Each row is a point on a tangle of strands that fork, close into loops and nearly touch. The rows are in no order.
In the rows, 128 means zero.
Two points are linked if the straight distance between their rows is under 207. Some points are linked to none.
Z_200: [110 117 155 156 135 125  96 112 117  81 172 106 148 122 135 142  86 119
 168 167 122 116 136  69 114 189 106 160 105 154 120 172  77 101 131 148
 118 139 142 124 134 157 142 114 145 162  94 140 129 113  76 168 168 187
 119 145 143 103  99 149 173]
Z_595: [163 123 153 143 126  76 179 112 134 141 140  98  81 165 159 145  78 133
 139 147 117 143 185 123 108 124 118 131  79 123 205 153 151 155 129 148
 115 127 138 130 119 125 148 125 139 126  94 156 168 130 128 102 135  99
 156 124  96 122 140 124 119]
Z_483: [186 165 162 112 104 165 134 147 128 129 107 124 113 122 151 111 175 152
 111 143 152 146 114 102  94  86  97 149 146 121 103  70 234 116 116 118
 130 138  98 138 135 113 122  58 121 146 157 138 201 163 174 104 112  92
 141  89 100  94  76 127  96]
Z_560: [117 160 127 117 129 127 139 156 130 111 157 124 125 188 112  81 166 136
  76 103 126 115  91 195  80  77 114 149 133 153 116  81 227 178  73 137
 118 108 114 118 134 110  98  84 122 114 154 118 129 212 154  87 124 114
 124 120 125 149 105 161 132]
Z_218: [101 117 112 130 163 171 154 142 172 129 107 196 109 135  62 122 130 215
  54 107 147 145  94 171  94 125 147 149 118  92 109 112  72 102 168 112
 135 116 100  81 154 102 131 104 165 122 203  89 134 138 171 114 112 105
 157 148 147 124 169 136 132]
Z_245: [121 124 104 108 146 183  97 114 133 134 118 155 152  76 116 119 160 121
 103 123 143 156  93  81 152 159  93 151 183 115 122 113 105  57 102 102
 153 139 135 145 139 155 129 130 157 189 205 128 145  87 119 144 133 109
 152 153 118 103 151 110 165]
Z_964: [111 116 182 126  64 110 116 141  87 163 121 124 111 130 117 170 132 198
  99  80  78 138  91 167 137 209 160 140 175  88 166 174 111 178  99 100
 124 190 212  99 126 116  85 117 143 134  96 116 139 171 136 146 132 133
 104 122 138 103 130 198 118]
Z_613: [ 94 109 145 129 187 116 122 113 122  77 112 114 164 107 164  99  76 119
 154 177 170 100 135 109  89 162 109 121 112 138 106 137  43 149 132 144
 106 133 106 117 146 136 153 136 122 112  89 105  46  80 127  99  99 143
 119 176 165  84 107 116 155]
Z_67: [144 155 109 136 182 115 152 108 139 118 129 162 150 157 109 137 132 120
  96  81 107 125 128 163 165 100 156 118  77 133  75 112 172 177 141  94
  65  70  83 128 115 144 130 124 112 114 140 146 153 163  89 144 144 140
 120 124 185 160 123 110 106]
Z_598: [124 115  59 115 177 156 147 138 129 154 131 170 129 109 131 102 158 119
 122 124 121 121 141  82 139 151  81 114 138 129 163 135  90  79  97 134
 160 144 100 166 158 177 133 180 152 212 222 133 132  83 115 142 124 116
 156 183 104 100 148 101 151]
Z_578: [184 149  78 140 116 126 120 131 140 156 131 124 119 104 116 144 164 120
 141 126  99 156 147 153 149 116 154 127 154  89 152 130 157 154 135 100
 139 110 163 126  79 114  77 157 109 114 106 152 178 145 140 120 104 103
 115  82  75 164 162 173 150]
Z_767: [146 120 111 112 143 139 111 117 161 110 111 148 154 127 123 112 147 113
 116 144 154 145 115 107 126 105  97 135 125 152  73  83 133 108 132 114
 126 114  95 163 162 115 146 122 124 130 192  91 103 146 131  94 109  89
 142 138  98 102 114 107 111]
Z_620: [112 127 100 136 149 160 118 100 159 143 107 138 133 135  90 103 117 195
  84 127 136 131 101 178  85 146 124 137 151 146 146  97  53 139 156 132
 170 143 105  80 138  92 121 139 176 100 178  71 102  83 161  61  80  82
 137 150 133 121 179 137 143]
Z_846: [135 123 115 141 140 117 111 113 145  96 137  88 160 134 114 148  98  46
 169 142 101 134 120 111 163 140 105 114 144 151  90 145 125 141 127 109
 105 101 103 196 156 144 134 147 119 171 109 119  98 123  71 136 162 173
 101  88 122 119  70 145 114]
Z_382: [145 155 115 138 115 122  94  96  94 141 129 106 102 144 128 135 106  98
 128 116 121 148 153 136 145  91 147 127  98  87 181 142 190 163 139 109
 137 119 167 114  27 104 136 126 117 112  78 143 194 171 162 145 119 138
 132  82  99 184 181 134 136]
Z_505: [112 132  95  97 111 142 180 179 129 149 153 141 144  94 153 136 185 117
 108 133 148 134 101 167 160 128 107 142 182 127  58 103 134 114 127 105
 129 114 105 110 177 134 116 148 105 124 151 134  89 181 183 128 138  85
 115 123 119 164 148 124 114]
Z_132: [ 74 143 100  76 150 172 159 146 142 164 123 155 154  94 130 109 125 116
 113 115 103 122 114 154 152 153  89 122 175 107 151 145  47 108 123 110
 123 153 131 133 125 169 129 184 146 200 141 147  66  98 145 146 100 123
 126 180 196 118 149 146 158]
Z_621: [149 126 109 176 125 140 147  86 156  77 147 158 158 140 118  72 141 134
 138 144 130 127 126 111 119 130 141 158  87 122 147 126 177 182 150 101
 101  73  79 148 152  91 166 136 182 108 113 150 149 191 132 108 142 174
 111  84 144 159 149  83 113]
Z_101: [145 149 120 135 146 117 146 123 152 120 167  96 136 161 122  89 114 103
 158 143 142 122  94 163 148  87 131 107 157 195 176 135 169 228  87 161
 133 150 131 122 123 150 115  87  95 109 100 160 115 112 119  82 129 172
  82 121 165 127  86 150 133]
Z_988: [100 122 146 113  80 158 105 136 131 134 180 105 120 143  85 123 129 200
  95 106 125 139 117 193  88 138  65 153 175 144 151 112 135 152 141 113
 169 160 158 115 118 100 114 124 154 117 132  90 147 164 153  68 116 105
 138 107  75 117 157 166  97]
Z_519: [ 94 136 116  94 133 128 153 154 127 122 173 139 131 152 105 103 179 182
  45  47 100 132  99 194 129 105 112 157 133 151  91  92 151 181  94 119
 120 135 113  96 149 149  97 118 118 105 141 112 132 172 142  94 120 134
 117 131 148 162 111 173 130]
Z_345: [ 59 157 125 130 132 134  96 152  66 129 135  94 105 130  88 174  98 107
 182 109 102  93 120 144 163  86 107  62 164 160 108 144  91  88 100 193
 137 150 179 150 139 185  92 136  79 163 132 121  63  97  70 193 154 162
  99 105 106 125  93 117 109]
Z_793: [152 103 151 155 140  98  99  72 151  84  92 150 114 103 128 132 128 128
 141 171 168 114 157  72  78 141 134 153  69 126 135 110 107 109 138 152
 122  89 112 123  99  85 163 105 173 104 118 105 129 111  93 121 128 147
 164 106 115 111 124  88 144]
Z_674: [115 136 126 119  90 127 110 123 129 108 131  95 123 157  99  63 106  87
 151 172 157 135 113 124  80  78 113 149  89  84 146 126 216 179 147 118
 160 102 129 145  68  67 161 134 134 122  92  87 129 233 163  79 135 167
 105  86 123 117 142 127 142]
Z_563: [181 138 128 133  90  84 145 146 106 165 175  87  74 151 151 107  77 138
 117 147 134 131 176 108  82 117 119 127 109 123 190 141 191 122 120 164
 153 139 159 100 112 131 100 132 140 102  72 130 175 130 149  81 154  77
 158 114  97 117 117 131 134]
Z_25: [121 100 165 149 108 112 105 117 108 118  96 167 119 104 111 149 129 183
 100  75 148 121 136 126 154 170 193 155 124  79 120 133 102  93 139 136
 124 139 160  89 114  96 108 103 195 110 124 106 185 130 140 186 133 167
 137 116 187 152 149  96 136]
Z_238: [162 122 121 120 144 135  57  99 147 105 124  73 211  82 142  78 166  69
 154 176 194 149  85  56 125 142 140 124 183 150 101  83 171 116  94 140
 156 134  75 155 159 114 107 129 129 143 157 113  86 115  96 119 139 102
 107 127 146 104 147  85 148]
Z_450: [ 95 153  91 119 154 143 114 127 129 132 144  96 130 134  98 168 120  86
 160 109  95 112  95 134 182 103  74 105 160 155  82 131 106 121 113 137
 122 129 131 198 162 159 107 133  81 182 158 117 107 119  81 153 137 166
  90  87 124 115  82 145 103]
Z_666: [127 129  96 134 140 109 132 132 140 130 159 102 114 135 101 138  96 136
 151 127 123 114 130 140 163  80 109  86 107 184 137 152 121 170 125 168
 124 157 172 122 138 171 112 112  89 114 115 119 109  63  98  94 137 159
 105 147 144 120  90 138 109]
Z_704: [192 106 119 140 145  78 122  93 155  96  58 133 105 142 141 113 162  71
 161 168 136 134 165  67  51 101 140 141  92 125 115 115 147 134 126 165
 130  82  88 157 117  89 187 112 121 123 152 101 134 127 116  89 129 121
 131 128  84  84  93  65 111]
Z_214: [ 37 120  97  98 137 168 140 147 131 154 112 135 139  87 100 113 161 144
  54  71 107 129  93 178 145 149 107 146 190  95 114 125  41 117 128  87
 140 165 142  90 142 140 132 185 108 135 162 111  76 108 169 119  94 109
 131 172 202 129 142 151 136]
Z_726: [176 123  92 141 164 127 144 112 171 123  79 226 126 118 171 114 187  94
 146 138 169 103 128  72  92 106 157 114  86 166 106 103 149  89 136 131
 101 100  46 150 170 116 197 113 126 147 196 171 151 156 139 156 134 120
 123 150 143 117 141  81 119]
Z_774: [128 140 186 115 108 107 131 133  87 157 109 133  94 167 117 194  92 167
 111  89  81 133  98 155 165 150 184  97  86 137 148 160 110 163 101 140
 111 172 218  87  93 156 121  83 107  92 102 113 116 104 110 159 131 141
 114 179 174 132 108 160 107]
Z_255: [ 96  94 137 126  71 142 101 163 103 209 142 113  64 105  81 160 130 194
 103  55 132 124 148 183  98 171  68 134 198 160 121 121  85 116 107 106
 164 211 217  93 135 134 103 130 128 103 122 120 107  92 146 104 140  84
 139 137 112  87 143 167  90]
Z_616: [111 122 139 135 111  87 134 112  86 121 135 107 109 182 135 126 106 127
  98  83  92 128 149 154 169 138 144 126  69  97 171 129 160 168 149  81
 111 103 135 132  91 116 160 142 133 117  76 108 173 204 160 141 143 152
 157  97 103 196 142 132  81]
Z_124: [108 130 134 125 139 121  92  87 182  64 112  93 154 131 108  95 142 124
 142 195 148 139 127 105  41 106 102 162 124 125 115 136 108 189 146 132
 166 110 110 129 117  88 159 132 131  99 110 131  72 134 115  49  98 143
 123 118  78  80 128  94 165]
Z_807: [166 119 129 154  91 121  69 117 121 116 122  70 176 135  90 130 103  94
 129 145 135 117 164  88 147 161 135 144 126 145 130  99 162 109 128 113
 148 120 152 134 118  98  94 152 148  90  94  92 140 117  90 101 141 149
 126 128  88 117 124 115 132]
Z_355: [190 134 115 107 156 129 119 131 104 145 134  56 184  78 166  93 152  46
 160 167 181 128 112  49 138 131 129  88 198 136 121  82 191  92  93 165
 154 139  64 177 177 162  85 135 113 174 160 156 122 110  91 152 163 110
  99 126 142 104 116 103 141]
Z_196: [164 150  91 108 104 121 144 171 110 163 148 112  89 100 110 132 163 163
 126  93 126 127 111 205 138 126 143 148 149  70 132 103 160 160 137  77
 145 123 159 106 106 106 101 147 143  84 112 126 200 202 194 108  89 120
 114  79  99 157 157 156 112]
Z_134: [153 159 144 149 147 114 130  94 128 120 142 149 123 138 143 151 127  91
 175 148 127 143 156 105 112  97 171 100 129 119 133 169 138 138 117 182
 138  95 100 124  82 147  85 133 102 129 103 174 144  82  81 162 119 116
 117 100 115 147 112 145 175]
Z_866: [158  98  86 148 137 119 150 101 153 113  86 238 143 130 137 101 176 146
 122 152 174 113 144 100  85 111 168 140  92 161 101 102 133 101 163 107
 102  78  46 133 190  93 217 142 155 123 184 124 109 179 152 131 141 134
 118 135  97 122 171  98 131]
Z_509: [138 153  93 126 147 127 157 163 142 123 114 151 166 144 198 104 205  74
 129 139 165 120  83 120 105 100 123 111 175 175 110 106 167  99 105 154
 165 121  56 143 212 111 151  97  85 157 193 163 127 156 161 155 125  87
 113 179  99 152 118 112 145]
Z_162: [105 144 131 143 156 151 163 122 112 119 165 116 174 129 143 112 109  78
 161 136  54 136 110 143 196 132 152  94 147 167 153 169  93 178 137 139
 122 139  75 134 134 190 124 155 130 125  90 168  71  73  90 156 135 149
  89 144 135 170 103 159 137]
Z_106: [154 137 126 157 109 152 114  87 140  94 100 224 157 137  90  84 186 165
 109 167 144 152 130  99  66 115 175 127 112 145 137 100 152 108 156 141
 136  95  72 132 142  53 208 125 171 103 175  90 125 148 143  98  96 124
 123 112  55 132 173  59 142]
Z_192: [ 89 121 148 144  79 140 108 109 116  83 165  97 130 127 119  97 140 199
 100 150  95 146 116 129 117 168 115 152 160 102 213 142 137 157 137 122
 166 162 132 132 116  83 113 104 184 121 114 108 155 173 148 108 107 128
 139  97 113 151 178 138 134]
Z_281: [142 122 137 112  87 129  99 142 137 121 133  97 118 161 105  97  97 102
 116 132 153 138 133 127  97  97  88 147 100 108 120 103 209 160 142  86
 148 116 154 154 100  84 141 107 111 126 123  97 151 196 146  79 143 164
 156  83  84  96  95 135 101]
Z_994: [105 141 178 126 106 136 156 149  91 165 125 104 160 147 163 116  70 144
 156 129  76 108 101 153 140 154 158  85 128 177 155 154  88 186 152 121
  91 157 145  87 157 150 163 130  99  82  76  86  30  71 114 122 100 118
  79 144 188 150  98 166 143]
Z_409: [121 147 138 107 154 125 180 126 145 147  87 158 120 144 135 181 133  99
 151 117  95 134  93 155 190 108 145 101 146 132  93 144 106 138 122 130
  71  93  86 150 117 142 101 110 114 133 139 158  74  87 123 152  93 104
 128 119 160 134 119 186 122]
Z_34: [ 87 101 151 107  84 152 103 140 123 171 157 109 110 125  91 139 121 193
  84  77 144 125 120 199 115 168  55 148 193 167  84  91 101 126 131  89
 149 172 153  95 145  96 119 149 150  94 133  85 108 141 152 105 130  94
 119 115 142 117 140 145  75]
Z_227: [200 162 115 155 119 155 111 111 158 116  73 176 142 129 182 103 219  99
 147 145 160 123  97  77  85  96 173 115 136 157 113  99 187 106 134 162
 146 115  42 144 177  84 158  85  98 149 173 183 158 136 142 144 103 101
 113 148 109 143 132 110 162]
Z_364: [110 134 154 128 153 145 143 131 153 132 149 157 117 101 123 162  96 161
 163 164 160 115 159 140 131 126 128 137  96 114 103 157  54 107 169 142
  98 123 142 113 106 143 116 105 127 130 113 150 111  90 131 139 116 119
 138 151 189 101 141 152 148]
Z_729: [109 138 124 151 109 156 113 134 103 128 115 140 163 111 128 167 130 104
 111 122  91 121 144 140 189 158 197 121 131 115 125 153  96 102 155 121
 105 115 165  89  97 142  89 157 117 107  97 143 135  95 108 179 131 154
 109 147 170 141 160 138 169]
Z_453: [192 115 171 152 179 111 131  99 134 121 107 155 100 106 166 154 105  88
 170 127 145 128 170  59 135 132 132 127  80 127 116 129 127  87 107 163
  81 118 107 142  85 161 149  95 128 143 120 164 162  89  85 175 134 117
 132 143 165 109  92  80  96]
Z_484: [116 128 129 149 101 123  95 137 102 147 157 122 100 126 100 159 135 140
 106  92 100 140 149 131 140 138 165 145 139 103 137 158 102 108 124 112
 155 167 212  93 104 139  66 140  98 112 105 135 166  98 127 152 148 144
 119 157 113 124 131 155 184]
Z_859: [ 84  86 158 122 111 121 181 142 122 146 137 137  74 125 125 170 101 181
  97  86  90 143 134 171 136 164 156 153 102  93 168 160  72 153 174 104
  95 160 148 122 148 132 148 134 141 134 109 143 157 125 149 138 130 127
 182 150 138 127 140 166  97]
Z_984: [117 102 188 134 116 154  87 140 111 131  84 155 100 116 101 155 132 183
  90  94 160 140 138 156 126 137 163 175 127  70 111 112 111  42 142 115
 162 141 160  95 106  86  85 103 176  92 154  90 185 138 152 145 122 134
 150 113 126 128 150 104 112]
Z_779: [163 134 169 140 100 165  75 135 114 127 120 124 139  80 103 133 151 171
 125 132 154 151 129 130 124 123 142 171 164  99 101  85 163  61 155 118
 160 138 168 105  95 103  78 102 152 116 149  98 182 123 144 121 120  90
 151 108  88 111 154 118 147]
Z_826: [109 124 132 133 152 142 153 135 180  93 142 167 101 127  99 133 116 188
 101 133 161 140 137 147 101  98 117 174  83 113 101 130  75 117 173 129
 120 129 127  97 120 131 147  83 128 105 151 119 162 135 146  96 130 137
 152 137 148 130 133 134 133]
Z_447: [157 124 114 114 110 131 176 196 124 169 135 116 128 100 144 146 128  92
 130 155 165 132 146 136 186  95 124 133 147 113  63  83 177  91 144 109
 103  93 137 146 163 146 143 131 101 117 139 143 149 169 154 125 155 113
 108 102 123 132 110 106  94]
Z_587: [ 95  82 157 143  95  85 138 133 108  71 123 123 125 149 137 109 112 143
  90  94  95 127 145 162 123 165 124 134  88  84 132 128 113 154 178  84
  90  95  99 131 144  90 154 157 143 123  82  87 136 201 139 141 154 149
 176  93 107 172 136 139  82]
Z_754: [210 136 132 163 177 119 129  98 165 113  87 164  80 139 166 116 141 117
 161 152 159 140 173  69  77  69 106 130  72 112 127 111 143 112 123 168
 127 118  94 141  98 132 157  93 103 133 146 162 200 102 125 137 114 111
 128 138 122 107  75  70  82]
Z_676: [149 113 140 159  93 123 134 107 153  90 133 128 124 124 117  71 138 116
 167 198 162 148 149 100  70 104 141 158  92  87 152 113 176 171 153 131
 134  78  95 138 100  42 184 131 155 111 102 145 144 208 125  93 131 166
 115  79 112 134 147  64 140]
Z_376: [172 136 113 112 144 142 105 130 106 139 139  88 111 125 116 147 122 107
 141 126 128 133 137  90 140 101  84 146 119 128 100 122 191 117 131 109
 127 123 153 173 131 164 118  93  90 168 126 140 215 112 119 138 155 152
 133  70  81 116  59 136  92]
Z_978: [105 139 173 105 140  97  93 121 126  95 118 121 115 159 120 152  94 182
 105 108 130 121 109 133 134 142 152 116  95 146 110 139 112 152  97 146
  93 132 159  97 106 121 106  56 113  91 116  79 117 138 123 124 117 158
 143 147 181 133  92 156 101]
Z_564: [108 120  95 115 115 143  82 134 140 161 133  78 120 137  83 163 121 108
 142 107 116 128 143 115 156 112  55 104 169 167  81 114 106  99 112 101
 146 162 175 179 161 141 110 171 106 147 157 113  94  88 103 120 129 113
 132 109 105 107 114 131  85]
Z_36: [168 102 103 141 150 113 194 174 135 146 140 103 126 129 157 108 124  77
 166 163 163 138 183 114 150  86 129 109 128 130 115 109 163 115 122 144
 123 101 114 140 158 149 149 115 102 135 136 161 155 106 131 122 171 119
 107 118 119 102  91  90 109]
Z_804: [146 141  79 144 171 109 170 102 181  92 127 155 147 195 120 124 132 135
 122 105  98 111 123 140 125  97 139 113  58 173 119 143 131 175 136 112
  90  93  82 137 145 142 174 114 114 124 158 154 136 131 115 108 135 145
 113 161 150 136 101 115 103]
Z_63: [140 123 119 142  90  78 141 169 136 198 179  93  79 126 151 147  87 140
 159 155 138 131 165 171  97 116 108 121 142 136 126 131 129 107 120 164
 123 152 178  92 154 151  93 141 115  97  91 128 100 118 160  96 157  78
 137 102  94 121 111 142 137]
Z_52: [133 134 140 152  96 106 102  89 130  85 178  93 130 117 130  97 127 158
 114 173  89 143 153  80  89 165 137 167 133 112 192 169 132 136 111 148
 159 138 133 113 116 115  97 144 169 113  58 131 132 140 108 102 129 121
 158 117  98 151 155 135 188]
Z_46: [103 152 152 102 132 127 170 156 121 175 121 159 120 115 104 192 123 137
 126  84  92 123  77 162 175 121 135 109 163 144  62 151 118 150  97 115
  80 126 150 134 128 153 109  90 125 109 104 137  79 127 118 148 106 135
 100 123 189 126 112 202 109]
Z_205: [153 135 139 118 125 134  70 115 110 130 123  81  79 170 117 137 103 131
 144 117 132 133 141  91 100 102  78 140  97 117 139 168 162 116 109 128
 136 161 191 152  74 141  96  86  92 143 103 133 192 111 112 136 151 164
 159 119  60 115  79 169 124]
Z_916: [137 132 110 116 100 117 133 165 130 189 183 104 120  97 146 146 111 124
 163 142 155 129 153 135 108 146  78 119 198 140  95 145 110  85 113 161
 159 142 147 107 151 160  68 181 114 144 123 148  91  97 144 116 127  59
 118 109 118 113 128 150 156]
Z_810: [121 117  99 125 131 126 186 141 141 108 119 170 159 113 170 117 182 110
 133 133 121 135 117 146 171 151 163 139 163 113 111 114 125 126 147 103
  93 102  72 114 149 133 132 157 132 122 128 172 109 170 168 145 116  89
 125 126 125 198 166 145 134]
Z_404: [142 105 156 159 110 113 119  92 126 127 110 182  96  94 123 124 146 187
 117  93 151 141 133 139 132 151 186 141 115  54 124 109 137 118 151 134
 117  83 125 123  95  65 134 140 184 102 122 142 189 171 171 183 100 136
 148  54 170 188 184  85 118]
Z_588: [131 108  59 112 192 153 124 125 110 119 140 144 156  92 142 106 145  83
 140 134 129  89 142  77 139 134 115  86  90 157 174 118 125  56 104 167
 149 124  88 159 138 183 134 171 170 194 192 119 141  82  77 138 139 161
 136 180 126 108 157  60 152]
Z_13: [ 64 140 124 124 145 148 121 144  65 124 140 124 136 127 117 159 105  76
 159 107  58  87 135 116 171 130 142  81 127 130 144 152  89  58 109 189
 129 127 173 137 114 198 118 159 112 188 118 130 100  72  69 196 164 174
 123 169 108 130 115 127 142]
Z_839: [135 105 123 140 137  94 179 126 133 146 135 128  93 150 159 168 110 130
 106 103  84 146 175 136 148 145 128 125  86 105 171 153  98 144 151 103
 117 129 157 152 142 153 141 135 121 128 117 161 171  96 132 134 136 108
 176 130  79 132 139 142 112]
Z_801: [ 74  88 146 139  83 118 144 151 113 107 137 115 121 140 125 132 109 165
  74  78  81 121 124 161 151 202 126 145 117  85 148 122  68 144 198  72
 116 154 129 148 167 110 149 178 130 126  96 104 139 154 140 149 150 154
 165 128 123 154 159 161 104]
Z_889: [ 73 137 143 137 137 129  81 150  86 113 152 151 126 152 133 151  98 102
 121 115  60  80 148  87 139 154 172  92  98 119 151 169  48  69 117 161
 134 162 184 121 112 171 111 172 118 145  97 134  93  67  80 174 174 173
 125 215 120 121 133 138 191]
Z_992: [183 110 107 142 108 129  71 115 129 100 114  68 189  98 111  92 147  42
 149 171 156 132 146  78 161 141 150 121 164 141 106  94 169 133 115 143
 146  97 110 144 130 105 126 139 122 105 111  96 119 126  86 103 164 152
 117 122 131 114 130  86 131]
Z_140: [173 124 119 125 144 123 158 177 102 147 120 100 125  86 176 107 154  68
 167 165 166 116 161  62 122  97 134 105 138 120 119  84 192  60 119 188
 155 114  70 146 168 171 112 136 100 174 154 161 156 102 121 163 171  97
 123 128 109 109  81  97 129]
Z_579: [120 147 132 130 124 113 154 146 138  85 158  99 138 158 148  87 153 114
 102 148 149 132  97 135 143 120 143 146 161 177 147 115 190 173  72 136
 141 134 122 114 141 121 108  69 124 105 118 131 150 158 139  94 132 151
 102 111 157 150  92 122 124]
Z_536: [133 132 135 153 101 107  96  99 101  93 156 118 110 118 127 123 149 150
 107 109  94 152 161  86 125 174 163 149 119  91 174 166 130 108 114 126
 173 146 169  96  95 146  93 127 124 125  87 145 202 116 120 160 154 138
 152 123 109 157 163 132 184]
Z_28: [125 113 103 142 146 145 153 131 174 117 146 185 145  76 172 100 187 114
 165 160 137 143  97 114 158 146 151 129 149 105 160 148  91 118 123 113
 127 122  71 150 151 160 132 170 157 139 140 214 112 120 129 170 114 117
 125 126 139 182 168 138 182]
Z_234: [ 98 140 175  98 115 129 100 114 123 109 102 130  81 159 118 126 113 190
  93  81 123 125 110 150  87 127 103 157 107 116 143 153 169 149  93 135
 103 143 142 120  58  80  99  66 141 125 125  91 147 188 151 118 110 143
 160 108 160 114 125 178 104]
Z_121: [147 114 131 140 102 118 130 141 128 131 148  68 144 145  80  95 113 100
 127 169 145 151 154 100  89 120  97 144 131 146 136 105 176 134 135 115
 191 133 177 147 130 114 145 121 126 118 136  94 128 122 108  64 148 121
 139 124  63  76 100  87 121]
Z_649: [ 87 136  78  70 149 148 168 167 150 178  88 164 153 122 157 119 147 111
 110 118 106  99 111 176 168 107  86  74 152 143 131 128  77  97 125  99
  99 118 105 158 150 162 164 213 123 204 165 134  52 129 164 142  95 107
 130 162 150 145 158 127 111]
Z_149: [117 135 191 119  85 109 135 152  82 156 113 116 111 157 129 171  72 178
 133 100  46 118 104 169 139 156 174  71 105 165 171 153 106 196 138 121
 104 195 191  82 135 141 156 104  93  80  68  87  41  84  91 148 123 133
 112 147 155 151 109 183 133]
Z_300: [ 87 136  70 103 172 135 184 164 132 118 100 199 147 153 191 119 181  98
 148 133 151  91 100 136 119  75 120  86 129 176 124 126 109  87 118 151
 144 111  63 178 175 146 164 138  90 182 218 169 101 133 146 167 128 106
  94 196 101 140 139 109 119]
Z_723: [174 108 117 142 140 175 103 113 113 116 115 136 140  63 125 125 174 128
 116 139 154 147 137  69 166 140 136 149 123 113 117 108 153  59 129 123
 143 123 124 116 128 148 106 122 149 139 167 130 187  93 112 143 147 122
 147 129 119 118 151  88 166]
Z_630: [124 132 191 128  85  96 113 140  82 170 109 122  92 167 136 179  99 179
  95  76  96 122 116 163 158 151 183 142 100 116 182 165 134 172 116 134
 136 176 219  89  79 116 102 104 148 110  91 114 187 160 144 164 130 153
 115 139 164 147 147 155 102]
Z_335: [110 126 162 117 154 118 161 145  92 121 106 120 180 110 175  98  60 103
 170 175 132 107 129 149 138 159 162  95 112 144 127 140  81 147 141 140
  95 129 111  84 152 148 155 150 117  89  64 100  31  74 128 126  98 123
 103 172 190 115 107 123 164]
Z_39: [136 131 110 115  84 142 145 170 107 213 153  97 105  82 122 155 169 151
 125 135 168 142 137 151 107 140  75 139 219 132  84  87 161  71  89 118
 159 165 158 107 146 151  93 134 125 121 156 133 124 108 172 105 122  47
 136  91  76 110 129 123  98]
Z_336: [119 145 169 124 104 120  72  87 114 113 103 115  76 177 122 126  86 162
 119 120 150 119 129  98  89 109 111 159  65  98 168 172 170 123 107 130
 121 160 179 129  29  99 119  59 125 131 101 105 175 165 145 130 129 170
 158 123 127 109 109 164 111]
Z_253: [147 129 162 138 102  76 145 102 120 153 112  90 107 160 134 156  31 149
 116 137  95 121 151 152 121 132 146 136  69 118 206 149 118 192 164 118
 106 131 142 134 121  91 150 149 164  96  55 106 108 128 101 109 115 141
 153 142 118 120 156 125 117]
Z_249: [102 130 130  98 125 142 152 154 154 147 156 132 141 103 165 141  94 138
 155 163 145 121 142 145 123 155  86 133 173 137 119 153  63 115 133 143
 123 147 109 125 144 164 112 171 126 160 124 159  67 117 150 132 100  82
 134 140 165 125 140 168 151]
Z_211: [ 87 132 126  95 163 139 128 137 124 144 151 102 178 133 149  95 137  90
 154 171 198 123  92  98 108 104  68  92 184 178 105  81 144  96  86 144
 193 162  72 158 175 143 170 133 113 189 230 133  74  87 120 136 137  89
 125 187 128  83 111  61 125]
Z_575: [132 139  81 129 179 121 145 108 165  91 127 115 142 167  94 128  95 108
 156 120 112 104 122 148 153  71 115  81  72 165 113 164 103 178 147 140
 109 111 121 137 126 141 140 135  84  94 149 123 111  77 102  89 130 164
  92 164 127 117  86  91 107]
Z_800: [ 78 117 138 129 162 138  79  72 157  90 120 109 163 109 147  93 130 141
 142 184 165 134 130 116  70 155  94 141 144 146 113 152  49 149 123 126
 145 136  92 113 135 119 148 156 134 102 106 122  48 105 131  93  85 110
 134 136 125 117 132 113 172]
Z_320: [ 95 149  84  94 178 144 181 143 148 140  93 166 142 135 157 148 159  88
 143 114  95  91  70 148 168  74 137  76 148 134 119 132 111 114 117 147
  79 105  94 173 158 169 123 152 106 172 177 159  61 110 122 158 104 111
 101 151 151 139 133 140 121]
Z_84: [118 123 135 103 161 148 115 115 105 140  77 151 162 109 149 160  78  82
 165 139  96  76 115 103 187 165 155  74  80 138 124 148  90  95 148 140
  66  87 125 144 106 152 152 133 158 141 106 117  52  67  64 174 113 159
 133 188 184 113 133 126 131]
Z_451: [138 121 188 152 112  77 103  67 143 100  99 131 114 150 129 167  56 138
 153 147 132 109 147  99  83 155 143 143  55 110 163 161 113 162 147 120
  99 106 135 141  81  73 168 121 176  98  52 127 106 142  89 142 115 180
 145 122 138 111 126 109 125]
Z_549: [147 132 149 120 104 120 164 148 114 131 147 151 115 120 135 143 145 174
 125  99 168 148 129 168 139 124 164 159 127  73  96 114 172 147 137 105
 110 100 113  95  98  98 122 122 142 117 103 157 198 195 177 156 105 133
 122  71 158 187 154 109  99]
Z_193: [ 82 115 102 131 135 153 118  85 165 135 112 147 127 117 105 111 168 156
  80  93 118 162 100 170  89 159 111 149 194 108 139 118  51 133 108 105
 182 162 133  88 119 110 111 150 130 118 177 113 105  90 173  98  79  73
 149 141 145 120 158 150 143]
Z_24: [150 137 127 113 125 118  88 144 138 122 146  96 135 147 105 124 112  78
 150 136 145 165 120 114 131 103  95 139 133 126  67 124 188 156 132  95
 119  93 126 177 139 116 129 112  74 161 115 117 130 193 105 110 166 163
 118  63 100 114  78 172 114]
Z_758: [148 135 110 133 145 152 137 122 114 146 122 132 153 115 107 174 129  98
 108  95 103 140 145 142 204 124 169 123 106 117 111 138 129 137 151 110
  94  92 145 116  96 145 124 134 115 109 117 161 179 106 123 153 139 154
 115 117 173 160 151 108 111]

How many points has the smallest loop of links through each point below? Write 0 if it is on no loop.
Z_227 | 0
Z_826 | 8
Z_758 | 0

A fork is a point with three links, a tip a point with one. Leave the first point through the second and follow the links. Name the first fork or tip that comes.
Z_801 / Z_587 | Z_588
Z_404 / Z_549 | Z_595
Z_281 / Z_121 | Z_28
Z_447 / Z_36 | Z_281
Z_255 / Z_34 | Z_519
Z_666 / Z_575 | Z_255
